A landscape with many valleys, sampled at points; each row gives a point and its height.
A ball rolls from a point to the lowest of its 2 nearest points, and stops where none of them is lower. Distance is the straight distance between rows; heights are no part of it.
vana h=2.26: [ 16  12  -4   8 -29  13  -9  -2 -31 -20  -1   1  20  -9  11  18 -10   7
  -4 -18 -33 -12  23]
voluv h=2.54: [  1   8 -26  -4  -1 -21 -12  19  -5   5 -20   9  11   4  -2 -22  18  16
 -26 -14   7  18 -52]
zufe h=4.89: [ 15  21  30  10 -22  37 -16  13  -3 -23  22 -18  -8  10  -2 -12   5 -31
  26   1  27  -3  12]
vegib h=5.14: [ 29  -7  11   6   9  -7  37  33   2   2  10  -3 -14  17   9 -14  14   3
  19  -5  26   5  -2]
veve h=2.86: [  1 -12   5  12  26 -26  -2  -2  -9  -6  -2 -15  -1   3   1  19 -23   4
  -8  27 -14  -2 -18]
Fid h=3.44: [  2   5 -17 -12  -4  26 -33  -4 -18  19  11  -2   2   7 -19 -14 -27 -12
 -19  29 -24  16  -5]
zigo h=5.33: [-39  -7  14  17  -1 -14   7  -6  41   5 -20   3  13 -21  -1  17  33 -17
  24  -3  33  -7   0]
tuneb h=3.34: [ -5 -10  -9 -13  14   9 -27  -3  -8  29   6  -6   1   8 -23 -14 -21  -8
 -22  32 -11  11 -21]
gupig h=6.83: [  0  11  18  17  -3   7 -26 -21  -9  -7   0  -8   4 -11  -1  34 -26  -3
   8  10 -19  -8  12]
rugom h=2.67: [-46 -12   0 -37   6   4  -4 -26  32  17 -18  16 -12  -5  -3   6  11 -30
   6  27   0  -2  20]
pize h=7.09: [ 27  14   8  14  14 -36  14  -5  -5 -29   6 -12 -14 -17 -16  38  -9  10
   3  -8  -4 -27   4]
pomu h=6.04: [ 16   5  -7  21   3  27  16 -35 -13  23  16 -32  -9  13 -29 -30  -8  24
 -22  11 -39  19 -13]
galo h=6.65: [ -3  -5   5  -8 -10   9  14  -1   3  -2  -6  -1   7  -2  19  18 -16   5
  31 -25 -14  -8  38]
Rufa h=4.21: [ -4   6 -27 -33 -20  14  -9  21  -5 -11  10  24  16  16  20   3   6 -15
   0 -20  -2  -2  19]
kurik h=8.42: [-16  -6 -22   1  20 -10  -3  -5  13  23 -10  15  14  -5   6  12 -13  22
  -4  -9 -34   6   8]
Gudo h=6.32: [-25  -5  21  15   8 -22 -14 -19   1 -22 -11 -23   0  -5  -6  43 -16 -20
   3  21   6 -16  -5]
Velaf h=4.79: [-21  -1 -15 -53  -4   5   7  20   7 -12   1  22   4  40  12   0  24 -26
  -4   5  13  -5  15]
roko h=3.00: [ -2  -8 -25  -9  31 -16  16  -8  -2  24  -9 -21 -12  23 -15 -17  -8  25
 -20  16 -46  10 -20]
papu h=5.66: [ 14   5 -13  19  -1  11  30 -49 -37  -6   2 -17   7  12 -24  -6   6  41
 -26 -23 -32  -4  -7]
budi h=5.30: [  7 -13  -1 -45  16  -4  23  34   4   6   9  10 -20  41   8 -16  13 -17
   8   1  18   0  14]
dob h=6.57: [ 16  19  -5  31   1  -2  -8 -32 -17   0  -7  -7   9 -16 -14  17 -12  34
 -28   7 -45 -10 -17]
Pivu h=8.21: [ -7 -27  -8 -17  26 -25   8  -8   8   8  -8 -12 -15  10  12  15 -27  -5
   9   8 -21  -2  12]
Rudos h=4.82: [-38  -6  22  16  -1  -4   4 -16  34   9 -21 -18   2 -19  -8  20  20 -27
  26  12  30 -17  -4]
famu h=8.84: [-35   4 -20   3  -8   7 -17  -7  51   3  -8  36  25 -29  10   2  29   2
  16 -18  32  11  14]
bagis h=6.94: [ 10  -4  18  10  16 -13  15  -3 -11  -2  21 -26 -22   9 -11 -19 -30  -4
 -10  37 -14  12 -12]
Gid h=2.79: [  8  -6 -30 -15  15  -5  24   9 -18  12  -1 -16  -5  23  -9 -21  -2  19
 -18   5 -36   5  -9]
gif h=5.03: [ 35  18   0  24  -6  15  19 -24 -30 -18  22  -9  -5 -10 -22 -17   0  24
 -29  -8 -23 -13   2]
mada h=5.77: [-39  -9 -18  12  23 -32   8   5  43  -6 -19  28  14  -7  14  27  22  11
  11 -13  20  11  12]
Luvu h=3.13: [ 11  15  -3   4 -30  17 -41   3 -34 -22  13   2  22  -2   8   5 -12 -16
 -10   3   0   2 -11]
Bebet h=3.35: [-37  -9 -10   0  -6 -16 -26   4  19   8  -6  20  16 -24   7 -11  39  -3
 -19 -14  48   5 -15]
dov h=3.02: [ -4 -19  19  14  34 -35  10  -4   5  -8  -6 -20 -17   1  -5  19 -20  -3
   0  31   5   2 -19]
lesof h=4.20: [ 47   2  30  15   2  18  44   3  -6   6  13 -14 -27  -3 -18 -33  -1  13
  17   2   1   6  22]
pok h=5.19: [-33  -9 -11 -18  15 -18  32   6  44  -4 -17   8  -7   8  28  18   8  -3
  29 -22  12  -7  26]
kad h=6.43: [-36   2  -3  13   1 -20  -6 -10  15 -24 -23  12  18 -12  17  52   4  -4
  13  -7   0 -15   1]
tese h=3.83: [-18 -22  16 -13  10  -5 -15 -20  10  11   6 -21 -14   2 -16   4 -20 -35
   4  38   9   7  -2]
vara h=5.85: [-52 -10  -6   1   2 -21   4  -6  46   4 -24  15  13 -22  -3  17  38 -15
   8  -2  26   0   8]
buke h=3.48: [-10 -13   7 -11   6   1  -2 -18  18  11  -1 -19 -22  13   3   6 -21 -31
  21  14   2   0  13]
zevan h=4.12: [ 49  44   8  26 -36  31 -15 -15 -34 -14  15   8   1 -17   0 -25   2  -3
 -29  -8   9   8 -24]
pof h=2.90: [-10 -14  -4  -4  12 -22   3  19   4 -11   0  -7   2  18   4  17   8 -20
   6  15  21   0 -19]
dadu h=4.28: [  1  -8 -19  17  25 -38  36  14 -19 -11 -19 -11   4  11   3   3  12  39
 -18  -5 -27  -4 -24]
budem h=3.59: [ -3   5 -20 -28  -1  29 -32  -5  -9  24   1  18  13   9  -3 -10 -17  -1
 -19  15 -39   4  10]
deg h=8.14: [  3 -28  -1  -2  17 -16  16 -14  -7  12 -10 -19 -10  -1   6   3 -35  13
  12   8 -41   1  13]
vabe h=6.85: [  2 -19   8  -8  23 -18   5  -3   1   3  15 -23 -28  18  -6 -16 -34 -18
  -1  36  -3  12  -7]
naviv h=2.69: [-33 -11   5 -14   4   7  -1 -30  37  12 -15 -15 -26   4   9  10 -14 -37
  26   8  -3 -14  24]
Gudi h=3.08: [-26 -26   4   4  13 -28   0   4   7   0  -7 -11   0  -1  -9  22  10 -21
  -3  18  25  -2 -20]
goni h=9.14: [-15   2 -17   9  19 -11  -2  13  46  18  -8  40  12 -10   7 -11  22  31
  11 -24  24  27  20]
diru h=6.36: [ 27  29  24  16 -20   9 -22  -1  -6 -27   9  -1  -6 -14  -7  24  -3   0
  13 -13   8 -18  13]
pegek h=2.32: [ 10 -17 -17 -19  25 -29  32  34  -4   1   3  -3  -8  27   9 -10   9   4
  -4   4  -1   4  -9]
buse h=5.39: [ 30  23  43  11 -10  25   5  19   4 -21  20 -20 -25  10  -4 -10   2 -15
  26  -5  26  -8  19]
sape h=6.33: [ 25  18  16  38  10   9   8 -28  -9   6  20 -16 -12  -3 -34 -14 -11  25
 -28  21 -16   3 -34]
dusem h=7.67: [ 27  -5  17   5   4   7  23 -33 -22  -4  -3 -15 -22 -26 -22  -6 -22  22
   9   3 -38  -9  34]
bonip h=7.91: [ 13 -13   0   7   3   6  40 -25 -26   4 -18   0  -6 -18  -9  -6 -20  27
  17 -10 -38  -3  28]
fas h=2.93: [-31 -11 -13   7  10 -37 -18  20  17   3 -21  22  12  -8   1  -6  29  13
 -23 -16  34  13 -25]
Siz h=5.54: [ 12 -18  -7 -41  23  -4  28  24  13  24   4  13 -19  22  10 -25   4   5
  10  -4   0   7  21]
Luvas h=3.39: [ 34  -8  32   7   8 -10  34   4  -2 -11   7 -23 -34  -1  -8 -14 -14  10
  21   2   3  -4  20]
zin h=4.13: [  9   6  -9   7 -16  25 -17  10   9  20  10  27   9  -6   7  -7  11   4
  15 -14  15  10  -3]
dar h=7.39: [ 11   4  26  -2  -8   4   9  13  -5 -28   2 -24 -14  12   8   3 -13  -8
  22 -11   4  -9  29]
Zov h=2.68: [ 12  22  -5  12 -25  12 -20   4 -18   9 -13  16  15 -22  16 -16  17   7
 -15 -17  27  20 -46]
Vavib h=8.16: [-32  -3  -4 -19 -11  14  -2  -1  37  13  -3  20   5  -3   0  -3  34 -25
  19   3  32  -5  12]
mig h=4.05: [-35 -20   2  -5  14  -9 -19 -29  13  15 -11 -13  -4  -9  -5  28 -22 -27
   5  25  -6  -1   1]
bafu h=3.07: [ 10   4  -3 -12 -21  31 -39  13  -8  32  11  11   3  -3 -16 -36  13  -5
 -16   5  30  16 -29]
nak h=6.42: [ 30 -14  18   8  17   9  23  -6   3  27  13 -19 -31   3  -8 -27 -26   5
  15  24  -9  14   9]
Dudot h=7.90: [-21   1  -8 -13   6   8   7   8  36  15   5  27   4   1  11   2  20  -8
  21 -11  25   5  18]
Pifi h=3.29: [-42 -34   3  -1  20 -32 -10   1  21  13 -13  -8  -3  -9 -18  14  22 -19
 -17  26  24  -2 -15]
Gipi h=8.27: [-17 -30 -15 -28  27 -22  20  -1  17  11  -9   9 -10   7  18  12 -17   8
  11 -12 -21   0  22]
pov h=3.42: [  4  16  -6 -25 -28  29 -11  26  -4 -17  20   1   5  25  13 -11  11 -36
  17 -11  20  -1  23]
digo h=4.01: [  3   8   2 -18 -11  22   6  23  11  -1  19  -2  -8  24  11 -12  13 -28
  28  -6  28   1  22]
tiga h=7.26: [  0  -8   6 -14  -6  -1  45  19  12 -12 -15  10   6   3  19  10   1  18
  45 -44   9 -11  40]
mone h=5.84: [ 14   1 -14  18   1  16  22 -34 -27  13  -3 -18   5   8 -18 -11  -3  35
 -20  -6 -44   4  -3]
kop h=4.65: [ 44   2  12  15 -10  18  42  12 -21  -1  17  -6  -9   2  -8 -31  10  11
   4  -8  -3   3  15]
vuva h=7.59: [ 10  22  28   2   5 -10  12  10   0 -48  -8 -26 -22   4   0  23  -8  -7
  15 -27  17 -40  22]
vifaz h=3.68: [-41 -16   2 -22   0  12 -40 -17  13  37  -3  11  11 -14 -17   1  13 -13
 -22  22   3   3   1]
rokuz h=7.05: [  3   3  22  -5 -10  21   2   1   0 -12  -2 -21  -6   6  12   7 -17 -13
  27 -15 -11 -11  40]
ruku h=3.58: [ -2  -5  14   9 -29  -1 -32   6 -21  -7  10 -12  12 -19   5  -3  22 -17
 -18  -2  55  -1 -38]
mero h=7.20: [ 29   5  22  -4  -8   0  21  40 -13 -34  23 -19 -15  29   3 -19   3 -20
  10   4  23   7   1]
rala h=3.84: [ 11  10 -20 -15  -5  29  -9  16   8  23   9  29   8   1   8 -16   6   9
   1 -12  -6  12   8]
vugi h=3.11: [ -7  -4 -21  -3  30 -13  -7  -7  -1  23 -11 -10   1   8 -14  -5 -16  15
 -23  19 -39  10 -24]
pero h=3.09: [ -7  13   3   7 -20   3 -21  14  -9   8  -9  20  17 -30  22 -13  33  -1
  -6 -26  56  20 -34]
Bipag h=4.11: [ 39  22  -3  31 -22  42  -1 -26  -9  23  11  -1   6  -4  -8 -28   4  17
 -14  -8 -17   8 -11]
vubef h=3.75: [ -3  -1 -27 -36  -9  20 -20   4 -23  11   5   9  12  11   5  -7 -20  -2
 -18   3 -44   1  25]
Kis h=4.73: [-22 -11 -15 -42   5  -9  23  12  25  -4  -7  16  -3  20  24  12   8 -10
  16 -18   3  -5  31]
fep h=3.46: [-30  -7 -12  -6 -21 -10 -28  -3 -11 -18  -3   1  27  -1   6  26   4 -28
  -9   5   8  -8 -14]
zorek h=3.18: [-14   8 -21 -43   6  11 -14  19  12   8 -13  46  20  23  12 -16  15  29
 -22   1  -8  13   2]
Tek h=9.03: [-24  -3 -12  20   6  -1  -8   3  51  11 -10  41  16 -24   8  -3  27  20
  20 -21  39  19  18]
Mezul h=2.84: [  9   7 -25   0 -31  20  -3  -1 -41 -17  -4   7  31  -9  16   4 -13  12
 -12 -27 -50  -4  22]
Nuzed h=1.93: [ 11 -28  -3   3  31 -38  55   5 -14   0 -12 -17 -21   4   2  -7  -9  28
  10   2 -16  -6  -3]
pinuv h=3.50: [-38 -28   4 -13   8 -21 -20   2  20  19   0  -6   3 -13 -13   3  35 -19
 -34  19  30  -5 -17]
gosu h=2.91: [-21  13 -33 -32   1  -3 -26  14   7  -2 -19  41  24   7  11 -14  13  21
 -30 -17   7  21 -19]
Tis h=7.07: [ 11  -1   2  -4   5 -18  16  31 -25 -29  28 -22  -9  27  -7 -25 -11 -17
 -14  27   1  14 -25]
leze h=8.53: [-42   0  -7  -9 -19  16 -16 -14  44   7  -8  25  27 -29   2   3  39 -14
  14  -4  28  -1  12]
bovu h=5.53: [-25 -18  -5   1  25 -29  29  11  36 -15 -18  12   9  -1  24  29  12  13
  26 -27   8   1  21]
fivov h=6.97: [-16 -17   0 -23  -5   8  30   2  20  -2 -20   1   4  -3  22  15 -18  11
  42 -39  -6 -10  47]
bel h=6.90: [ 20  14  15  21  18 -27  -4 -18  -5 -18   6 -12 -12 -27 -20  35 -25  16
  -4  10 -26 -21   2]
lel h=5.29: [  8 -11  15   5  14 -18  24  19  16   1   3  -1 -12  16   8   5  18  -3
  27  -2  29  -1  -4]
sanil h=5.38: [ 23  16  -4  23  -8  20  19 -50 -44 -22  22 -16  -2   3 -33 -22   2  28
 -33 -22 -28  -5   3]
vuli h=4.59: [ 42  18  15  29 -22  50  -7 -19 -11  22  16   1   0 -16 -10 -15  -9  10
  -2  -6 -25   5  21]
fakip h=7.36: [ 28  13  24   3   9 -17  16   2  -5 -34   4 -26 -24 -12 -13  21 -15   4
  14 -16   7 -29  20]
savat h=6.48: [-16  11  25  11   0   5  21   2  13 -27 -11 -30 -30  17  15   2  -7 -28
  25  -8  30 -36  20]
pepu h=5.49: [ 47  24  26  17 -29  41   5   6  -2   6  19   4  -8  -7  -6 -14   7   5
  22 -18   0   0  31]
Zile h=4.98: [ 30  -4   0  -1   2   6  30  28  -8  11  17  -2  -9  13   5 -20   3   5
  17  -5   7   8  10]
peda h=6.17: [ 19  10 -10  19   3  16   7 -14   0  30   6 -17  -2  12 -21 -23  -4  18
 -17  16 -31  17 -26]
gafer h=7.19: [-10  17  26   4   4  -6   6   2   1 -51 -10 -32 -19  15   9  19 -12 -23
   8  -8  18 -36  19]
zem h=3.24: [-12  -5 -14 -16  25  -3 -22   1   5  29 -10  12   4   8 -19  -7  -6   8
 -19  19 -18  11 -18]
bib h=3.51: [  1   5 -17 -36   1  27  -1  15  16  22   2  43   9  17   9 -24  10  22
  -6  -8  -9  11  14]
fam h=3.97: [  0   6 -28 -26 -23  22 -18  15 -20  -9  13   9  16  10  18   7 -10 -14
  -4 -15 -25   0  29]
savet h=5.06: [-13 -13 -14 -42  18 -22  16  28  10  -8  -4  18  -7  34  14   2  23 -19
  -5   5  14  -2   2]
bifo h=7.73: [ -5  -2  -6  -2  10   7  15  18  39  15   4  31   5  -3  15  -2  19  13
  29 -25  16  15  24]
nafo h=7.43: [ 29   8  21  16   7  -2  18 -19 -15  -9   9 -19 -20 -15 -17   0 -20  15
  -2   8 -27  -8  21]
vubi h=2.73: [-16   6 -21  -3   3 -45  -8  27   5   2 -33  19  15   2   5 -26  29  24
 -29 -24  31  27 -41]
pigat h=2.74: [  8  20 -20 -17 -36  30 -31  17 -26   0  15  22  15   5  17 -13  11 -17
  -6 -15  16  11 -12]
pigu h=6.73: [  7 -13  16 -16  17   5  -4   2  10  19  22 -17 -30  19  -9 -22 -25 -24
   9  31   9  15   5]
sumam h=5.97: [  6  -8  -6   4  -5  27  12  -5  12  33  -1  22  12 -23   7  -2 -14  27
  18 -19 -33  11  32]
fedud h=3.31: [ 11   6 -10  17 -17   4 -22   6 -26  -8   4   0  10   3   0  -1  -7  -5
 -22   8   2   7 -32]
Defe h=5.98: [ 39  23  19  17 -22  16   2   6  -2 -11   9   6  -5 -13   2  10   9  13
  17 -22   8 -15  20]
kefi h=6.10: [-13  -1  34  11  14 -24   6 -18  13 -30 -10 -30 -25   7  -5  28 -24 -21
  11  17  18 -20  -2]
Sul h=3.63: [-13   5  14   1 -41  39 -28  -4   7  10  17  -3  13 -10  -7 -15  20 -37
  19   4  40  -7  -1]
zadep h=7.06: [ 12  -2  30  14  15 -11   1 -19  -6  -9  14 -29 -21  -6 -11   3 -42  -4
  -2  37 -21   4  -1]
Vurid h=4.02: [ 27   4  13  30  32 -34  31   0   1  -3  -7  -3 -16 -14 -10  14   9  36
   1   3  -6 -17 -10]
vita h=3.10: [-20  -2 -22  10   6  -1 -40 -18   0  21 -20   7  23 -13  -9  15 -21  12
 -20   9 -42   9 -21]
Bekaz h=3.43: [  3   3  35  24  18 -29  -8  -8   2 -14   4 -11 -12 -15 -23  37  -6   4
  -1  19  27 -14 -24]
sibo h=4.72: [ 39  29  -3  31  -6   0  11 -26 -29 -30  18  -7  -5  -7 -19 -11   5  22
 -38 -11 -14 -16 -22]
dem h=2.89: [  3  18  -7   5 -36  16 -36   1 -25 -25   4   6  21   0  17  18  -8 -12
   2  -9  -9  -6   9]
luz h=3.01: [  1  -2  -4  17  11 -23  -5   2 -20 -21  -5  -6  11   3   5  24 -13  10
 -14  12 -15  -9 -20]
napag h=3.21: [ 16  11 -10 -13 -16  18 -22  13  -5  30   0   6  -1  -5 -13 -42  19  -4
 -25  -3  22  27 -51]
Vofi h=6.91: [-19   8  11  14  -4   6 -22 -24   8  -3  -9   0  16 -10   7  40 -15  -5
  22   1 -12 -13  18]
parit h=2.16: [ 17 -22  13   6  33 -42  38  -1 -11 -11  -6 -23 -25   3   2   3 -17  20
   4  16 -14  -7  -9]
nefa h=3.15: [-20 -11 -18  -1   5 -29 -17   4 -22 -24 -11  -4  22  12   7  36 -14  -9
 -21  14 -19 -11 -25]
dozo h=4.81: [-17   5  -3 -26  -3   6  22  20  23  -4  -4  -4 -15  29  12  -7  19 -34
  24  -9  32 -12  17]
suleg h=5.93: [ 22  12  36  17  -2  15  15   9  21   5  11  -7 -19   6   0  -6   8  -7
  37  -3  38  -6  15]
Duvun h=4.27: [ -9  16  26  12 -26  33 -16  -5  10  -3  11 -13   4   3  -5  -4  17 -40
  33   6  41 -12  10]
Zinog h=3.85: [-28 -15   6   2   6  16 -48 -17  18  47  -5   9  10 -22 -23  -4   6   3
 -21  10   9  12 -15]
Zep h=3.49: [ 18  17 -16  14 -28  30 -30  -6 -25   6   7   2  12  -4  -4 -22 -11  -3
 -24   5 -12  15 -27]
Keze h=2.99: [-34  -6 -23   3  -7  -2 -51 -13  -6   8 -18  17  35 -18   2  28  -9   1
 -19  -3 -24   7 -18]
Vaze h=3.37: [ 21  14 -19  12 -15  -8   2   0 -41 -35   5 -13  10  13   5  -7  -4  11
 -35   6 -29  -6 -24]
lebog h=6.67: [-44   2  -5   8 -11   1 -22 -24  15 -13 -22   2  32 -17  10  47  -4 -16
  11  -2  -9 -13   6]
masu h=2.87: [-35 -10 -26 -21  -6  -6 -51  -5 -15   5 -16  12  26  -9  -1  15  -2  -6
 -37   4  -9  -1 -25]
Busu h=3.45: [  2  -5  12  13 -14  -3 -23   5 -22 -11   7  -5   8 -11  -6   2   6  -6
 -18  12  27   0 -39]
Nimeb h=5.55: [  8  -5  35  18  19 -16  15   1  19  -2   2 -16 -26   6  -1  12  -3 -11
  26  16  33  -4  -7]
fuzer h=3.20: [ -4   4   2  -3 -42  34 -41   2 -14   4  18   2  17 -13   0 -14  17 -29
   7   0  39   5 -13]
Nedi h=6.24: [-49 -19 -13   9  14 -39  -6  -4  18 -10 -28  10  19  -8   7  46   9  -6
  -5   1   1  -4 -10]
fimif h=7.50: [  2  -3   5 -12  -3   7  38  24  26   7   0   8   2   4  19   0  11  12
  40 -34  17   3  31]
led h=3.32: [ 16  11 -31   5 -35  19   2  -3 -45 -20   1   2  25   3  13 -12   2  12
 -25 -27 -40  -3   4]
Foniz h=2.92: [  5  12 -13 -18 -33  34 -38  12 -21  12  12  17   9  -5   2 -29  12 -14
 -13  -7  27  14 -24]
kesa h=2.98: [  9  19 -14 -15 -42  25 -22  30 -24 -19  17   9  11  16  22  -9  19 -27
   7 -16  21   3   2]
vavo h=3.69: [-35 -23  -1  -4  -2 -25 -29   5  12  16  -4  -2   9 -19  -1  -3  42  -6
 -37   1  39  -2 -27]
kel h=4.08: [-16   8 -13  -4 -16  17 -26   3   6  10   8  26  17 -10  12   5   8 -10
  11  -7  10   3   0]
gikaz h=5.79: [ 23 -22  -2 -26  20   8  40  11   2  31   8  -2 -33  13  -5 -43  -7   9
  16   5  -7   9  18]
Pupib h=3.25: [-18  -5 -28  -9 -14 -21 -30  11 -34 -30 -10   4  30   8  15  27  -5 -15
 -22   2  -6  -5 -30]
pag h=6.01: [-51 -14 -19   1  12 -32  -6  -3  38  -5 -23  25  16 -17   1  25  24  -5
  -3  -3  17   7   7]
fofa h=3.93: [-12  -8   5  27   3  12 -42 -15   9  41  -8   3  10 -25 -22  -5  -5  10
 -11   8   3  18 -30]
vuz h=3.72: [-25   1  -7   3 -22  -1 -26   1  -3  -9  -3  15  25  -8  13  21  13 -13
   5  -9  12  -4 -13]
voni h=6.70: [ 19  19  -1  28   7 -17  -5 -29 -20 -14  -2  -6   0 -27 -15  30 -22  29
 -24   3 -44 -22  -4]
Lonu h=8.06: [  3 -28  -6  -7   6 -10  30 -23 -23  -5 -17 -12 -10 -10  -1  -3 -36  15
  17  -1 -48  -4  26]
senov h=2.51: [ 13  -9 -18 -11  14  -9  13  26 -10   4   7  -4   1  21   0 -15  -2   0
 -11   9  -9   6 -14]
bam h=3.74: [ 34  29  -7  26 -32  35 -18 -21 -23  10   6   4  14  -8   2 -23  -3   4
 -24  -8 -15   9 -23]
Suta h=4.49: [ -8   6 -17 -52 -13  18  -8  27   0 -10   9  42  10  34  22 -11  22  -8
 -11  -4  12  -1  11]
Kubi h=3.73: [ 25  11  23  33  26 -31   0  -8  11  -3  -2   2 -14 -27 -21  31  -1  23
   6   5  10 -16 -14]
rap h=6.63: [ 13  30  19  19 -13   4 -34 -15 -11 -31  11  -8  -1 -23 -17  32 -19  -8
   3   4  -2 -17   4]
sonap h=8.33: [ -9 -20 -20 -23  23  -8  20  -2  13  23 -13  14  -1  -6  10   2 -14  20
   9 -14 -32   4  26]
gib h=6.37: [  5   2  -1   2 -15  18  11   4   4   5  -1  17  17 -11  16  16  -3  18
  25 -28 -16  -3  34]
Sodil h=3.64: [ 31  22 -21   7 -34  12  -1   0 -54 -34   7  -2  17   6  17 -16  -1   5
 -37 -17 -28  -3  -9]
bor h=3.89: [  0   1 -14 -49  -3  28   8  19  11  12  10  36   9  16  13 -14   6  13
   6 -13 -10   6  43]
Salav h=3.47: [ -5   9   7   7 -31   0 -24   7 -18 -11  -3   7  20 -20  17   3  31 -13
  -1 -11  54  -2 -32]
vamo h=4.29: [-44 -19   9   2  12 -16  -3 -25  28  11 -20 -15  -5 -13  -7  32  -1 -27
  13  23   9  -5  -2]
bab h=4.39: [ 50  40   7  27 -26  13  -6 -17 -31 -29  29  -1  -3 -11 -14 -26   2   4
 -39  -6   1  -3 -27]
lofu h=3.40: [-43 -15   0 -24   6   8 -25 -22  20  24  -5   8   6 -10 -10  11  11 -22
  -1  22   6  -2  12]
Difu h=5.81: [-15  -2  35  14  13 -18  14 -10  21 -12 -16 -23 -20   7   0  23   3 -21
  21  12  35 -19  -7]
likof h=4.34: [-11 -11 -10 -58   3  10  20  16  16  -3   0  26   2  26  22  -2   8   2
  11 -11   0  -2  41]
Tosaz h=5.48: [ 21   1   5   8 -22  46  11  -8   1  36   7  11   2 -19   0 -15 -11  13
  26 -19 -25  10  42]
zus h=7.35: [ 29  13  38  -3  -8   9  18  26 -20 -49  32 -29 -24  16  -5 -25  -9 -14
   5   6   0   8  14]
Rab h=3.23: [  9  -3  38  23  25 -31   3  -5   0  -6   7 -15 -14  -7 -22  14 -18   0
  -1  32  23  -1 -26]
Bul h=6.44: [ 22  26   5  35  -7  10 -13 -41 -16   0   1 -12   1 -11 -25  -5  -8  26
 -33  10 -30  -1 -35]
zoli h=2.75: [  1  -8  -8   0  10 -11  -3  22   0   9   4   6   3  12   3   3   5  -8
   1  10  10   4 -16]
levin h=6.61: [ 13 -12   6  -1  17   8   3   8   7  31  15  -7 -20  11  -4 -19 -11 -12
  11  17   2  15   0]
paze h=5.02: [ 35  12   7  17 -32  54  -6  -5  -3  22  18  16   5 -13   3 -15  -4   8
  20 -17 -16  11  30]
Mati h=6.25: [ 15   4   3  27  19   0   5 -14   2  27   2 -15  -7   2 -22 -17  -8  19
 -10  25 -21  15 -36]
mip h=2.37: [ -1   2 -15   3  -5  -3 -21  14  -2  14 -11  18  11  -5   2 -16  13   5
 -16 -11  16  14 -37]
Sud h=8.49: [ -5  -2 -12  23  24 -12   8  -3  17  24 -20  13  14 -12   1   0   1  42
  -6 -12 -37  11  -2]
zegol h=2.57: [ 23  -9  28   9  25 -34  30   0   1 -15   1 -24 -30   0   1   4 -18   9
  13  12   1 -12   0]
Gan h=0.67: [-39  -7  -8 -33   5   4  13 -17  48  10 -16   9 -17   7  13   6   5 -24
  22   5   2 -13  28]
Gon h=7.22: [ 20   7  22  16   6  -2   6 -22 -18  -9  14 -25 -16 -17 -14  -4 -37   9
 -10  27 -38   0   8]
panir h=5.52: [-12   1  14  -6   3  -1  33  15  26 -13  -7 -19 -25  28  12  -2  11 -34
  31  -8  38 -15  11]
taf h=2.72: [-31   6 -26 -31  -7  -4 -42   3   0   4 -21  30  26   1   6  -4   9   8
 -36 -13   6  10 -23]
zapi h=7.01: [  9  -1   9   6  12 -25  21  14 -24 -22  22 -26 -14  14  -8 -16 -24  -5
 -18  37 -11   8 -22]
Movib h=4.16: [ 13  -5   1  25  28 -35  34   8  -3  -6 -18   2  -3  -7   4   8   9  37
  -3  -5 -17  -9 -12]
simu h=7.11: [ 19   0   0  -3  -4 -13  16  41 -25 -30  22 -11  -4  32   4 -18   5 -16
  -6  11  21   6 -19]
Dof h=3.16: [ 16   6 -10  23   5 -23   8   1 -28 -18  -4  -5   5   3  -1   9  -3  23
 -27   5 -19 -14 -25]
zemam h=6.12: [ 24 -22   4  -3   7  18  31  -6  -6  30   3  -9 -27  -4  -7 -36 -17  11
  22   2 -26  14  27]
Sesu h=2.17: [  7 -31 -20 -19  33 -40  44  27  -4   7  -6  -6 -18  20   6 -15   2  16
   2  -2 -12  -1  -5]

Call two points neighbours if one is among the 2 nearest of the other. Go from one point of each pair to the other, from neighbour to neighbour, staying as low as possible. Name the highest point that can't be avoided.
vana, veve -> Sodil
fedud, mip -> ruku
mip, Nuzed -> vavo
bib, Gan -> fofa

Where does a ball stop that starts at each point below?
Movib -> veve
Bul -> fedud
bonip -> Nuzed
vara -> Gan
vuva -> pigat
Velaf -> Nuzed
kel -> veve
Tek -> fedud
goni -> fedud
sumam -> fedud
Nedi -> bib
vugi -> Nuzed
levin -> Nuzed
suleg -> pigat
zus -> pigat
